Each row is a point on a tangle of strands that fork and nearly touch. The rows are in no order.
Two points are linked if the straight distance between their rows is under 113. Some points are linked to none.
Git: [  2  -5  14   1  18   5  26  -6  -5 -19  10 -66  12  12 -12  -3  22  -6
 -12 -16 -20 -16 -35 -11  -8  -2 -12   1  -2  22  14  -6  -4  -8  28  -2
 -14   5   4  29 -14  16   1 -23  -7  28 -23]
pez: [-10 -18 -28  24  12 -10  23   8 -17  -5 -54   1  -9 -36 -12  25  22  29
  16  -8 -23  19 -23  11  -5  14 -30  31  13  -9 -26  -4  -7   7   1 -24
   5  -8  15  12  13   8  30   5 -23  13   8]
lato: [  6  -8 -16 -19  29  32   4  12  22 -25   6  15   5  -8  -5  27 -29  13
  26  -5  12   6  -6   8  19  14  -9  14  27  -4   5 -21  -9  -2 -14  -6
   6 -11 -16  -3  20  -1  -7  25 -11  -1  20]
bedok: [-31  -5  35  23 -10  21  42 -11 -11  -3  10  -9   3  -2 -16 -13  -8   7
  -1  17 -19  -9   5  17 -12  -8  -9   3 -14  21 -32  34  19   7  16 -17
 -14  14  20  26  12   5  43  17  -9 -16  -2]
rok: [ 33 -18  -5 -60  11   1 -21 -19  -4 -21   0  -2  -4   4   7  30  -7   2
   5 -21  29   9 -11  26  14  18 -13 -13  15 -27 -10  -2 -32  10   8  16
  -6  19  -5 -36 -11  16  33 -34  15 -12   3]
pudop: [ 10  -4  20  -4  22  -9   5   4  18 -18   3   5  10  26  -1  48 -20  -1
  17  -2  24  19  -5 -34   1   8  -4   6   7  35 -25  -3  -4  10 -22  16
  -5   9  -5   9 -18 -15 -22  24  11  -1  62]
Lapa: [-27  21 -10  29   2  -8  27  12  -2  -9 -36  -7  33 -36  16  16 -19  27
  -7   7 -23   1  -2   4 -15  30  -1 -11 -18 -15   0 -12 -29  19 -17   0
   2  -9  -2  28   4  -2 -21  50 -35  11  24]
nideb: [-43  13   1  34  -8   3  24  17  -6  10  -5  22  33 -30  19  -7 -21  30
 -10  11 -37   7  -6   5 -15  21  -5  -5 -11 -15 -19 -13 -42   1   0  -6
  23  17   8  32  13  24 -12  51 -45  12   9]
Gam: [  4 -35  11  -9 -25  29  17 -12 -33  -9 -11  -9 -10   9  21 -19 -18 -24
   7  21  42 -39  21  -5   2 -27  -5   7   1 -32  25   5  28   6  12  -4
 -40 -10 -16   9  -5  18   2 -14  17  15   4]
Famib: [  5  -7 -30  -8   6 -22 -15 -20 -42  14 -50 -27 -32 -19  -5 -16  19  -6
   7 -17   0   3  16  24 -17  13  -1 -12   6 -45  26  -5   7 -20 -26   7
  -7 -22  -5 -25  -4  14  37 -40  -6 -13 -14]
koso: [  6  24  10   4 -28   7 -36 -12   5  10  23  -1 -18  40  -7 -24   3 -27
  -5   9  -9 -28  38 -23   8 -29  40  -5 -36 -18  20  21  33   1  -9 -16
   0   0  -4   7 -22   3 -11 -43  37  13 -14]
beti: [ -9 -13  13  42 -12   2   0 -27  11  -6  15  57 -26   0 -19  -3  14  -4
   7  17  10  18 -21  19  33  -3  -9  -2  18   9 -25  11  33  10  27 -42
  -8  -3  20 -15  19 -22  16  -9 -10 -22 -23]
Kef: [ 10  -5  -6 -13   2 -14  17  15 -11  -6  -9 -14 -26  13   2  21   0  21
  16   8 -11  17 -24  -9  19   3 -11  35  -8   8 -22  -2   2   5   2 -21
  15   6   9   4 -19   6  -9  12  44  10  -2]
namut: [-13   6  33   7  39  -2  -6  -1  18 -25  11 -52  -1  32  -3 -12   1 -28
  22 -21  -8  16  29 -33   1 -10   4  18   0  23  20  -6  16 -15  -4  20
 -18  -8  -6  20  -5  -9 -13  -6   1 -15  55]
guta: [-27  -6  -8  -5  27  22  19  -4  13  -8   2 -10  30 -17 -31  -9 -16  20
 -16  -2 -11 -14 -11 -11 -20  15   7 -16   5  14  -4 -15 -13  11  -1   3
  17  -2  10  16  31 -14  16  24 -43   1   6]
Fumeb: [ 24  45  -3  10 -27  10 -14  17  19  29  21  47 -25  41   4 -36  -8 -17
 -11  23  18  -7  -9   0  24  -8  23 -31 -31 -30  16  46  25   0   2 -28
  20 -19 -31 -14 -11 -31 -16 -60  25  -8 -21]
tos: [-31 -10  18 -22 -31  39  29  -7   4 -12  10  14  21  -1  -3 -13 -16  -5
 -36  56  24 -43  -2 -13 -25  -6   0  -6  15  40 -12   9 -20   3  -9   8
   9  28  -4   0  25  17   9  23 -17  12 -13]
Zitu: [  2  25 -22  33  11  -2   2   6   7   8 -12 -34  19 -12  -9   0  35  13
   3  -9 -40 -22 -14 -28 -31  10  -8   4  -5  13  29 -26 -28 -14 -22   9
  -2 -28   6  17   1  16 -15   5 -34  39 -18]
fode: [ -4   9 -22 -11   6 -14  13 -28  10  -2 -52 -29  -3 -15   6  66  22  15
  -7 -19 -47  13 -27  -5  -7  18 -10   3   4  31 -34  -4 -23  -3  16  20
  17  16  10 -11  -8  26 -11  -4 -15  10   7]
Fizo: [-20   5  32  22  -6   7  46 -22 -24 -13 -26 -18  -9 -12   0   0  -9   7
  18  28 -26   3  25  15 -18  14 -22   8  -3  -3 -40  24   6   8  -8  -8
 -17   3  15  30  -5  21  31  27 -18 -20  30]
Funi: [ -5   4 -24  13  17 -11 -16  -7  -6  18  26  26 -22  27 -11   2   1 -11
  -4 -20  -3 -10 -25  15  15 -17 -17  15 -12   6  -9  -8  12  21  29 -23
   6  14  17 -46 -11 -20  10  -8  39 -19 -53]
nodu: [  2 -33   1  10  -9 -10 -18 -15   0  17 -19  22 -11 -55  -9  -4   8  15
  14  -1  -4   2  14  42 -11  18 -10   5  26  -5 -19  -6  24 -22  -4  -9
   0  -2  13 -18  10  -2  23  16 -34 -17  14]
nop: [  8  -8 -51  -9  13 -21   7 -10 -21 -24 -47  -9  16   0  29  34  20  15
   9 -29  13  11 -11 -27   0  30   1 -16   6  -8  14   0 -10  12 -34  13
 -22 -15  -2 -11 -12  10 -16   0   1  39  33]
gisi: [  2   7 -36  25 -20 -16  10   3 -21  12 -11   5   1  -2  -7  -4  13   3
 -20 -12 -27 -10 -15 -24   0  -4 -11  24 -23  -6   6 -13  -5  25 -17 -19
  -2 -11  22 -30 -26  29  25 -13  27  32 -40]
div: [  4  -8   6  39  -7  -7 -14  -7   5  24  21  71 -26 -12 -15  -1  17  -5
   7  13  10  29   0  28  31 -27  -6 -10   0 -20 -29   7  29  17  15 -17
  10  -7  22 -21   8 -26  -5  -5   8 -31 -13]
lub: [-15  30   0  35 -11  -8 -12  -1  37  25  53  61  -3  18  16 -37  -1 -12
 -26  54  14  -1 -26  -8  15  -2  27  24 -28   6 -31  -2   2  16   5 -13
  25  -1  14 -25 -10 -26 -32   7  16  11 -22]
geba: [-23  -4  14 -34  -6 -27 -18  22  12  10  -4 -17  14 -25  29   1 -36  42
 -14  -2   0  13  10   6  -3  20  14   4 -35 -20 -10  12 -23 -17  -4   7
   9  10  -9 -18 -27  -4  -4  21  13  -3  24]
Suv: [ 13 -18   0  -2  -8   1  16  12 -27  -2 -14   7 -27  12  18  27 -36  20
  13  27  11 -15  -5 -17   5 -30 -16  39 -16  -5 -12  28  18  18   8 -31
  -2   7  -7   9 -17  24   3  13  32  15  -1]
gime: [-31   4 -15   8 -28   9  14  14  -8 -16 -12  33  20 -30  44  -5 -33  38
 -13   2  -7  11   3  25  14   6   5 -10 -16 -32 -13   3 -32 -13  -2   1
  10   8   4 -12   4  21  -8  49 -28  -1 -18]
zibim: [  6  20  12  -3  18   5 -26 -18  20 -25  33 -51  11  37 -35 -48  19 -23
   1  -3 -18   5  25  -2  -1 -17  21   1  12  22  38   2  30 -27  -1   2
 -18 -13   9  39 -10  -9 -19 -50  14  31   5]
momit: [ 21  16  -3 -30  -2 -35 -35  27 -14  31  17 -18 -10   5  15 -28  -9  -3
   1 -26   5  15  18   7   4   8  22   7 -35 -31  30  17   8 -23  -6   8
  29 -11 -15   7  -6   4  -5   3  19 -26   5]
gaku: [ 29  -6 -38  -8  -1  -3   4  -1 -12 -15 -43  21 -23 -33   8  -7   3  14
  16  -8   0  34  10  17  -1  18   1  24  21 -26  33 -12  11  -8 -30  -3
  19 -32  -1 -17  16   7  17  15  -5  10  -8]
gem: [  5  -9  44 -11  -5  10  -8 -10   3 -12  -5 -41   2   8   3 -27  10 -33
  -1  19  10 -26  38 -18 -14 -41   5   6  -4  19  39  28  17 -24  13   2
 -35  10  -3  11 -19  25 -13  -3  17  -4 -24]
zasos: [-15  -6 -15  32  -2  -8   3 -19 -11  13   8   4  20   0 -23   0  16   7
 -14  13 -45  -7 -46  -5  -7  10 -10  43  22  40 -28 -30  -8  -4   7  -6
   9 -13  26  12   5  -6  18   4 -30  16 -31]
Pim: [ 12  28   3  -1 -22  10  11 -13 -26  -6 -14 -19 -21  -4   8 -37   1 -11
  23 -19   2   4  28  38  19   9  10 -29  -9 -32  25   9  25 -17   2  -2
  -4 -15 -14   8  12   7  12   7   0 -42 -17]
nuro: [ 23   6  17  20   8   5 -16 -23  21   4  -3   6  16 -46 -25  -5  -9  12
   4   0 -30   4  13   5  -2   6   4  -3   0  22  25  -5  25 -19   5  -2
  13 -24   7  16  20 -24 -22  44 -28 -17 -20]
mak: [ 14 -21  -9 -58   9  14 -11  -8  -8 -37   4 -22  17  28  35  17 -16   0
  -3 -10  47 -11  -1   8  31   6 -13 -11   3 -38  19   7 -16   9  25  17
 -22  16  -6 -15  -7  14  -2 -23  24   3   8]
Pazot: [-31 -13  -3  63 -38   1   5  -1 -20   4   2  53  -3  -2   3 -11   8  -6
 -19  31 -16 -22 -31 -18  11  -8 -10   5  12  17 -12   5   8   4   5 -23
  13  11  14   9   3  16   4  -1 -40  10 -34]
Vud: [ -5  -6 -18   5  11  -7  35   7 -27  -9 -23 -10 -12 -14  -4  24   6  37
  17   6 -31  18 -30   1  -4  11 -22  31   3  19 -32  -1  -4  -5   0 -28
  29  -3   9  27  -4   5   3  26  12  12  -4]
mav: [ -5   5 -24  11   7   3  25 -17   6  20  -3 -22  21   0 -19  28  15   5
  -8 -17 -42  -9 -66 -10 -12  12 -19  28  18  37 -24 -32 -15  15  36  23
  24  -2  12   1   5   2  27  -3 -22  38 -13]
gen: [  9  -2  28 -41 -14  -6 -17  17  19   1   8   1  -1 -23   5   4 -32  10
  -2  15  17   5  21  19  -9   6  14   1   4 -11   8  19  -7 -12  -6  21
  12  23 -13 -15 -18 -11 -11  34   8 -18  33]
tutop: [  9  -7 -45   2 -23 -18  12  -6 -22  10 -56   5 -21 -46  -8 -11  19   6
  -3  -4  -4  16  12   8  -6  13   3   6   6 -40   7 -19   0 -10 -29 -20
  12 -19   4 -27   1  15  22  -4 -10   7 -21]
sesu: [ 19  23  -1  22   4  -3 -27  -9  51  25  48   1  14   9 -11  -2  28 -29
  -3  -1 -39 -21 -19  -3 -16  -8  -3  19  12  29   5  -6  10  16   9   4
   1   8  14 -12  -3 -24  -4 -23  21  34 -16]
Piliv: [  5 -22  -1 -19 -19  41  33  -8  -9 -34  -9 -15 -14  11  14   3 -20 -18
  23  18  31 -19   5  15   0   9 -19  18  27 -11  14  -3  16  12 -22   3
 -28 -22 -16  14  -1  23   1   7  11  15   7]
fovu: [ 33  27  15  12  12  13 -33 -14  27   9  15  15  13 -19 -22 -20  20   2
  -5  -9 -13  -6  11  -2  -9   4   6 -22  -4  18  25  -4   8 -17   6 -10
  12 -14   6  -3  15 -41 -27  19  10  -3 -46]
nik: [ 18   1  54  -3   2   5 -27  12  35  19  18  14  -1  -9 -24  -8  19 -24
   0  30  24   7  21 -15 -21 -14  21  -5   9   8  -4 -14   5   0 -21  25
  -4  10  -3  -8 -19 -16 -11  -8  21  -1  12]
lenok: [ 18 -25  13   0   2 -27 -25  -7  -6  20   1   1  -7 -39 -36 -16  12   3
  16  -4   4   8   4  24 -35  17  16   4   2  -2  -7 -16  22  -8   5   1
   4   3   5   3  -4 -19  41   4  -4 -20  26]
varim: [  5  31  -9   3  -8   2 -16  28  13  -7   8 -34  24  -1   7  -7  23  -3
  -9 -10 -20 -25   7 -23 -16   2  30  -3  -6   3  18 -25 -29 -15 -25  10
  11 -11  -8  23 -11  25 -23  -4  -5  39 -17]
Purug: [-43 -12  -3  39 -33  -3   4  16  -7   5  17  49  -4  -4   7 -16   0   0
  -9 -10   7 -18  -4  -8   9  -8  11 -12   4  12   0  -9   3  -4  -4 -17
  15  10   5  -9   7   6  14   3 -17  12 -25]
genod: [ 14   1  40 -23  19 -13 -27  38  36  23  27  -6   1  -8 -11 -11   0 -13
   4   8  38  10  18   2 -12  -8  25 -11   5  -7  13 -15 -10 -17 -19  39
  12   8 -19 -15 -25 -13 -29   1  25 -16  34]
boke: [ 10  19 -35  35  -1 -12  15   9 -18  15 -23 -27  -5  -9  -6   7  48   0
  -2 -16 -17   7 -21 -28 -17   9 -16  15 -15  -8  22 -19 -22   3 -32  -4
 -13 -20  11   2 -14  30   1 -27  -1  34 -14]
Duk: [  8 -16  48  -5  11  23  -1  -1  11 -13   1 -20 -18   0  13  -7  -6 -16
  18   3  14   7  35   0  -8 -18  -9  -2  14  12  26  35  16 -15   4   8
 -46  14  -7  16  -8   0   8   8  16 -30  -3]
pulon: [ 19  11 -12  -1   0   1  21 -11   0  11 -21 -22  -8 -15  11  67  22   5
  -4 -14 -42  23 -44   0  -7  14 -27  19  11  28 -15 -14   2   4  30  20
  19  -2  20  -3   2  34   5 -22  -7  20 -13]
toli: [ 39  -8  -8 -33   3   1 -44  -4  10  17  11  33 -14   9 -13   6   2 -22
  10 -20  32  14  11  18  22  -4 -21 -27  24 -16  -5 -11 -31  -5  -1  11
  -2  -4 -20 -46   8   0  22 -47  13  -7 -12]
maniz: [-22   1 -38 -18  23 -27 -10   4   3  12 -48 -23  13 -17  28  58   9  15
 -14 -26 -25  17 -13  -3   0  22  15  -2  -8  17 -24 -11 -10   4   3   7
  11  26  -2 -18  -8  -6  -8  12 -14   9  29]
Miz: [ -7  -4  19 -21 -36  32  33   5   0  -7   5 -22  25  16  -8  13 -12  -9
 -22  47  17 -42   0 -19  -9   8 -14  16  28  25  -9  -7 -32   8 -25  23
 -16   2  -5  11   2  35   0   9 -18  13  30]
bepig: [ 42  25  -5   8  17  -3  -1  22   2  12   7  20 -17  -5 -18 -15 -12  -4
  44  -7  15  47  10  21   9 -17   3 -10  18 -27  25  -9  13  -2 -21  11
  23 -33  -7 -12  25 -20 -10   2  11 -16  19]
bama: [ 11 -16   9 -45  15  25   1  -9  -5 -56 -13 -24   9  18  30  23 -16  -2
 -12  -8  24 -20   8 -11  16   3 -17 -17  14 -10  26  24 -13  15  12  20
 -42   6  -6  13  -8  -8 -24  11  18   3   9]
rad: [-36   1 -22  -3  17 -21 -22  15   9  10 -27 -11  13  -5  13  30  -1  -2
 -13 -35 -25   3  11 -12  10  16  12  19  -8   5 -22 -31 -29  -5  -6   5
  18  -4  -3 -19  20 -20   0   2 -20   2  20]
lam: [ 12   8  43 -19 -22   7   8   0  12  17  22 -19  26  20 -20  14 -12  -9
 -10  46  17 -32  -6 -14  -6 -12  -9  18   3  52 -15 -11 -14  -2 -19  36
 -14   1  -3 -10  -7  42  -3   1  -3  -1  19]
Tifa: [-39 -12  13  13   3  33  34 -15 -11  -1 -17 -25   0 -12 -16  -6   9 -13
   0  -5  -6  -7  16  17 -26  32  -9   1  10  -5 -15  -8 -13  11 -23  11
 -28 -17  -5  26  -5  16  20  11 -30 -12  34]
rar: [ 28   9  -4  -8   5  14 -17  12  -1  23  11  49 -33  16 -19 -19  -3 -23
  18  -7  11  17 -12  17  28 -17 -30 -45  36  -5  -8  12 -17   1   7 -14
 -14 -14 -15 -21  12 -23  -8 -46  25  -7 -29]
Fugu: [  6  35   8  27 -34   6  -4  18  25  31  16  61 -21  14  13 -25   1 -14
 -16  31  31   5  -4   8  34 -17  31 -25 -35 -27  -4  16  33  10  15  -1
  18 -18 -27 -36  -5 -31 -23 -31  20 -10 -28]
remub: [ -4  19   6   5 -22 -15  14  32 -14  10  -4  -3  22  12  10  46  11  18
 -29  24 -31 -37 -34  -3  -3 -11 -48   1   5  24 -15   9 -35  -3  -5  20
  -2  13  13  -6  -4  55  -8 -12 -20  13 -23]
toz: [-34   2 -20 -13   2 -13 -36  15   9  26  23  14  23   2   5   0   9  -3
 -22 -40 -31  -4  15   0   7   0  13   2  -7   4 -31 -30 -22  -8  11   6
  24  16   2 -32  23 -32  15 -15 -18  -9   4]
lim: [-22 -14  -6   5  22  12  33 -17 -13 -10 -28 -54  -4  -7 -16  25   6  -5
  16 -17 -12   6  -7 -14  -7  21  -3   6  13  -1 -12 -19 -14  -5  -3  13
 -21  -9   0   7  -9  12  14 -11 -21   5  35]
malot: [ 23  13   2  -6 -12  -4   4  -3 -16 -10 -11   0   4   8  25 -12 -19   5
  24 -18   8   6  28  44  11  -3  -1 -27 -23 -31   0  15   7  16  12  -2
  -6   3  -8   0  16  10   9  31  -3 -50  -8]
todif: [ -1   3 -22 -25  12 -11   0 -22 -39   2 -38 -38 -23 -11  -2 -39  19 -16
   0 -28   1 -10  22  26   1  13   5 -26   3 -48  23 -16  -9 -14  -2   2
   0 -21 -11   6   6   8   9 -14 -10 -24  -3]
pup: [ 34  30   1  -8  11 -25 -16  16  -6  32  21   7 -20   1   1 -35  -4  -2
  29 -17   4  40   3  24  -5   1   7  -7 -29 -29  12   0  14   1   3  -6
  29 -20 -10  11  -6 -24 -11  10  28 -24 -14]
kibop: [ -6 -31  23   4  -3   7 -13  -8 -24 -10  -3 -33   4  18   0 -28 -10 -23
 -17  13  17 -43   9 -13   9 -59   8   7 -23 -14  38  18  30 -18  31 -17
 -39   3 -12  13 -17  26 -10 -22  23  16 -27]
Zot: [ 11  13   0 -36  14 -41 -19  11 -10  -6 -19 -38   2   5  27 -16 -16   6
 -15 -29  10  20  19  -7  17  13  29 -12 -36 -40  43  10  -1 -11  -3  26
  13 -19  -6   6 -14   0 -35  17  18 -13  18]
vomub: [-13 -20 -18 -33  -1 -21 -11  24  -4  23  56  12 -17  32   8 -16  -2 -26
 -12 -24  33  10   0  10  16 -17   0  -2   0   1  -8   4 -37  -5   4  -4
  20   7 -34  -7  23  -2  21 -28  -6 -14  12]
lokul: [-18  -7  15   5 -44  37  32  -7   4 -16   7  28  20  -4  20  -8 -24  10
 -22  56  24 -35  19  13 -20  -8  -3 -17   9  15 -13  40  10   3   9  -4
  15  41  -9   3  17  14   9  27 -17   1 -12]
basum: [ 24  25   8   2 -18  -9 -37  -1  -6  26  24   6 -31  31  -4 -46   2 -23
  -1  13  22 -14  15  -2   7 -19  24 -31 -38 -34  32  41  40 -16  11  -9
  10  -7 -19  17 -15  -7  -1 -50  38 -18 -14]
Resu: [  8 -19  11  12 -17 -22  11  13 -40 -10 -25  -2  -1  -6  24  25 -13  15
  -1  -1   6  -8   3 -30 -10 -14 -13  15 -31 -23  19  20  -2  21  -4 -12
 -19  -9   1  10 -20  23   8  11  16  26   3]
Buse: [ 32   8 -23  18 -16 -17  -1  14   5  25   0  31  -8 -22  -2 -21   3   7
  24   6  12  42   6  36   0   3  19  28   6 -16  12  -7  28 -11 -23  -7
  28 -26   6 -23  23  -1   9  17  -3   0  13]
Bereg: [ 15  -5  49   3 -25   7  -7  -1  23  16  18  16   9  11 -20   0  -4 -12
   2  60  18 -14   6 -13 -18 -16  -3  22 -10  42 -24   6   5   9 -13  10
  -6   8  -7   1 -12  16 -11  -2  15   2   1]
Ribag: [ 13 -15 -16 -34   7   5  -8  23 -10  14  43 -10  -5   9  -4  -9 -22  -9
   9 -29  34  -4   3  19  -2  -4   0  -6  27  -3   8  -9  -4  -8   7   7
  12 -10 -39  21  27 -17  13 -14 -14 -19  31]
fupit: [-55 -22  14  -1  -1  27  35   0 -22 -24  10  -9  19   4 -19 -26   6   9
 -16  -5  11   0  12   2 -29 -11  12 -20 -11  10 -12  29   6  21   4  -1
   0  37  33  13  27   1  46   6 -24 -14  -4]
tep: [  5  23   6  19   3 -12 -31  17  19  33  23  65 -25   2 -13  -9  15 -20
   7 -14   1  15  14  11  25 -30 -16 -30  -3  -6 -24  15   8  10  11  -5
  -3 -10   9 -24   6 -38  -6 -36  21 -29 -22]
mim: [-38  -9 -24  -9   0  18  11  36 -11 -11 -29   1 -19 -17  23  30  -4  11
   1 -16   1   1  11  41  -1  35  -1 -11  11 -51 -11   9 -32   6 -10   2
  -9  27  -7   7  -3   8   7  18 -34 -18  26]
sisi: [  7  -5   2  -6 -13  17  18   3  11  11  15  43   0  18   3 -16 -35  12
  13  12  37   4 -16   7  27 -30   0 -11 -13 -16   0   3 -13  15  15 -19
  -2  -3  -8  -6   1 -15  -9  -1  44  12 -47]
bifa: [-29 -11 -12 -27 -10  -7 -14   4  -1  25  47  32  15  19 -12  -9  -3   3
 -13 -25  13   9  -6   6  18  -7   6 -13  -1   8 -16 -21 -28  -3  11   0
  15  13  -6 -31  28 -15  38 -26  -1  -4  -4]
palif: [ -9 -20  37 -17  39  20   6   3  10 -29   9 -53   6  18 -10  -7 -13 -19
   6  -2  17  15  36 -16  -6  -6  -7  13  15  10  34  29  16  -8   2  23
 -43   0   1  26 -11  -4 -19  18   4 -27  51]
fenu: [ 11 -13  25 -34  17  -5  -6   0   7 -32   3 -10   0  25  31  42 -18  10
   7   0  37   3   2 -36   8  -5   5 -12   1  12   9  20  -7  14   6  25
 -29  20 -16   9 -28  -9 -36  20  23   2  52]
lusi: [ 13  12  -9  23   4  -9 -32 -21  40  31  49  37   3  -2  -3 -14  17 -13
 -16  25 -20   3 -15  -7   0   6  10  32 -12  14 -23 -25   3   8   6  -4
  11   7  24 -27  -8 -26 -32  -1   7  11 -19]
vedi: [-23  -8  -2  16 -29  15  11  12   1  -9   7  53   5 -16  31 -14 -21   1
  -9 -10   8   2  19  14  24   1  10 -16   2 -14  -8 -10   1 -12   3 -15
   8  15   1 -12  31   0   6  23 -28 -20 -17]
nog: [ 12 -20  34  26 -11  20  11  -9  23  -3  10  41 -14 -15 -18   4   2   0
  17  41   8   9 -15  26   7  -9 -18   5  38  31 -24  28  37   1   8 -26
  -6  16   1   8  16  -4   3  12   0 -12 -12]
Pide: [  0 -10 -13  20  -2 -15  -9 -16 -14   4   3  14  -1   2 -16  16  18  -6
  -7 -18 -34   2 -19  -2   2  -6 -10  23 -15  10 -10 -13   5  25   7 -26
 -15   1  22 -34 -14  -8  27 -13  24   3 -46]
lezem: [  4  -3 -45  22  31 -32  12 -21 -15  -2 -54 -34   5   1  21  48  42  11
  -3 -24   5  19 -18 -46 -31  11   3 -24  -2   2  11  -7 -11  -1 -27  21
 -20   0  -2  15 -23  16 -35  -8 -20  26  40]
lesul: [-23 -14 -10  41  -8  -6 -15 -10  -8  11  18  36   2  -1  -4 -11  17 -11
 -22  15 -44  -3 -20 -23   2  10  -4  37  39  40 -29 -12   2  -5   7  -7
  12  -3  37  17  24  -4  -9   2 -41  -9 -32]
mupo: [ -1  17   0  -8 -14 -12 -16   8   5 -25   2 -37  22  -1   0 -32   2  11
 -13 -13 -10 -22  37 -13 -12  12  43 -21 -12 -28  36 -10 -17 -11 -29   2
  -2 -18  -4  36  -8   7 -15   1  -7  20   9]
tibag: [ 12  -8 -17 -26  -1  33  20  -1   0 -43 -11   2  -3  -8  13  20 -26   9
  18   8   9 -11 -11   6   3  25 -27  14  39  -3  11 -10  -6   9 -32  -7
  -1 -25 -15  14   3  31  -9  17  -1  26  -2]
Nepo: [ 12 -14  17  15 -16   0 -21 -30   8 -19 -31  15   4 -51  -9   6  -3   8
   2  26 -24  13  22  20  -6  29 -16  -9  19   6  -4   7  22 -21  11  -6
 -19   3  27   7  18   0  -8  34 -38 -12 -17]
kiner: [ 10   6  -9   1  22 -22  13  16  -6 -13 -11 -19   0  24   1  49   5   5
  15  -9  -5  18 -17 -46  -1   6  -5  27   4  53 -17   0  11  -1 -29  27
   4  -9 -14   3 -11   5 -22   7  10  -2  50]
bag: [-40  13 -17  13  39   1  28 -11   0 -16 -37 -21  32 -14  -4  27 -16  23
 -18 -13 -22 -13 -15 -18  -9  28  19 -36 -10  19 -13 -18 -35  22   0   5
   3   1  -3  26   6 -18  -4  21 -45   7  15]
bepe: [-11  11  17  16 -15 -13 -17 -11  -8   2   2 -26 -20  37  -3 -19  12 -41
   5  -7 -31  -9  35 -34  14 -28  17  24 -28 -15  13   6  19  -7 -27   0
 -22 -17  10  -5 -19  11  11 -42  33  12  12]
rilo: [ 18  19   6  12  16  12 -11   1  50  13  47  -7  11  11 -31 -20  22 -19
   4  11  -6 -19 -20   5 -13 -19  11 -10  17  43  14  -8  13  -5  11  -3
  -4   1   1   2   9 -34 -25 -12  26   9 -36]
fovo: [-15  19   9  23 -28  14  16  -7  18  20  32  57  -5  11  19 -29 -15   5
 -14  37  23  13  -2  -2  31 -17  17  -6 -33  -4  -9   5  16   5  18 -18
  14  -3  -1 -23   5 -22 -20   9  14   1 -56]
perad: [-41 -13  -5 -12  24  24  18  -4 -14 -14   9   4  17  -4 -26 -11   2  10
 -20 -11   2  -1   9   5 -17   8   7 -13  15  22 -20  -4 -19  15  12  -5
   7  37  22   9  47 -24  36   9 -39 -21  -1]
Dusab: [ 10  -6 -26  -3  -6 -36  23 -13 -32 -16 -43  -1   7   8  33  21   3  17
   1 -30  13  12   0 -48  -1  13  -1  -6 -21 -12   3   1   3  23 -18 -20
 -13 -11  15  -4 -20   5   1 -12  19  25  29]
Vik: [  0  -4 -28  27  35   6  16 -19  -5   7 -30 -51  12   6   1  35  28  -3
   9 -37 -16  -2 -22 -31 -21   1  -3 -16   6  -7  16 -23  -9  -6  15  33
 -16  -9  -9  21 -19   9  -8 -17 -28  24  31]
zili: [  2   9  16 -26  11 -32 -23  -9 -13 -26 -23 -50  26  -1  13 -23  -4   6
 -17 -17  -8  -9  23 -21  -3   0  35 -19 -17 -21  47   2  -6  -5   3  10
 -18  -1   5  30 -13  -3 -16  -3   4   9  28]
forut: [ 10 -18   0 -27  14 -17 -14  18 -13  14  14 -18 -14  -8 -21  -2   2   2
  16 -27  26   7  -8  17 -18   8  -4  11  15   1   7 -21   3  -9   8   3
  13  -8  -8   2   4  -8  28  -3  -5 -18  27]
revok: [ -6  31  -9  15  26  -2 -19   0  15  25  47  51 -17  28  -9 -23  11 -21
 -13  -7 -13 -15 -10   7   7 -19  -7 -18 -13 -11 -23   1  13  30  21 -23
  -2  16  10 -34 -16 -43  -9 -20  40 -23 -37]
gigo: [ 18  -9 -29 -46  53  26 -17  11  15 -40  -8 -12   8  -2  -3  54 -23  41
  12 -12   3   0 -23  -2  21   4 -11  -5  22  12 -12   0 -17  -9  21   0
  26  17 -18 -14  -3  -4 -10  20  -4   1  12]
fuze: [ -7   2  34  -5  22 -15 -12 -25   2 -20   8 -60  -7  38  -5 -24  22 -36
  11  -4 -16  12  25 -12   3 -10  16  25  -3   9  14  -5  25 -14   1  13
 -15  -3   3  17 -20   1  -3 -34  25  -6  23]
febav: [  8 -16   4 -41  32  -6 -14   2  21 -22   2  -4   2  -9 -20  51 -10  35
   6   1 -12  12 -19  16   6   5 -23   9  25  26 -28  -2 -16 -13  28  -2
  32  37  -3   0   5 -17  -6  14  10   5  18]
Nimo: [ 15 -12  19  13 -31  30  27   0  11 -10   6  27  -6  -5   6 -11 -10  -4
   4  48  35 -16  -5  35   1  -8 -15 -13  10  16  -5  23  41  -5  17 -13
   5  31 -12  -3  18   1   6   7 -11 -17  -1]
zib: [ 10  -1   0 -17 -13  14  13  18  -4   8  28  16   7  18  19 -31 -25  13
  10  -6  33  13   5  15   7 -20   3 -27 -30 -27  12  17  -1  19  20  -1
   2   6  -7  12  28 -14  12  12  12 -15 -27]

A fork is a point with three links. Follow the links from the first point to the second and name the forks in between, in order.
Fugu / boke -> fovo
kiner / geba -> tep
pup / namut -> fovo > fuze
palif / toz -> fuze > fovo
lato / zibim -> fuze

Follow the links from the first point to the second, and from the first to the third. Name the last point that the two ways share.
basum / bepig / Nepo -> fovo
varim / kiner / lam -> tep
febav / malot / fovu -> fovo
fenu / nog / Pide -> tep

Name the points in between on the shortest way along the links from the first point to the second, in order.
kiner / lokul -> pudop > fenu > bama > mak > rok > toli > rar > tep > div > beti > nog > Nimo
Kef / zasos -> Suv > Resu > Dusab > nop > lezem > Vik > lim > Tifa > Fizo > bedok > fupit > perad > guta > bag > Lapa > nideb > gime > vedi > Purug > Pazot > lesul
kibop / rilo -> gem > Duk > palif > namut > fuze > bepe > koso > basum > Fumeb > Fugu > fovo > lub > lusi > sesu
nog / Famib -> beti > div > tep > revok > Funi > Pide > gisi > boke > Zitu > varim > mupo > zili > Zot > momit > pup > bepig > Buse > gaku > tutop
geba / beti -> gen > genod > nik > Bereg > lam > Miz > tos > lokul > Nimo > nog
sisi / Buse -> zib > malot > Pim > todif > Famib > tutop > gaku
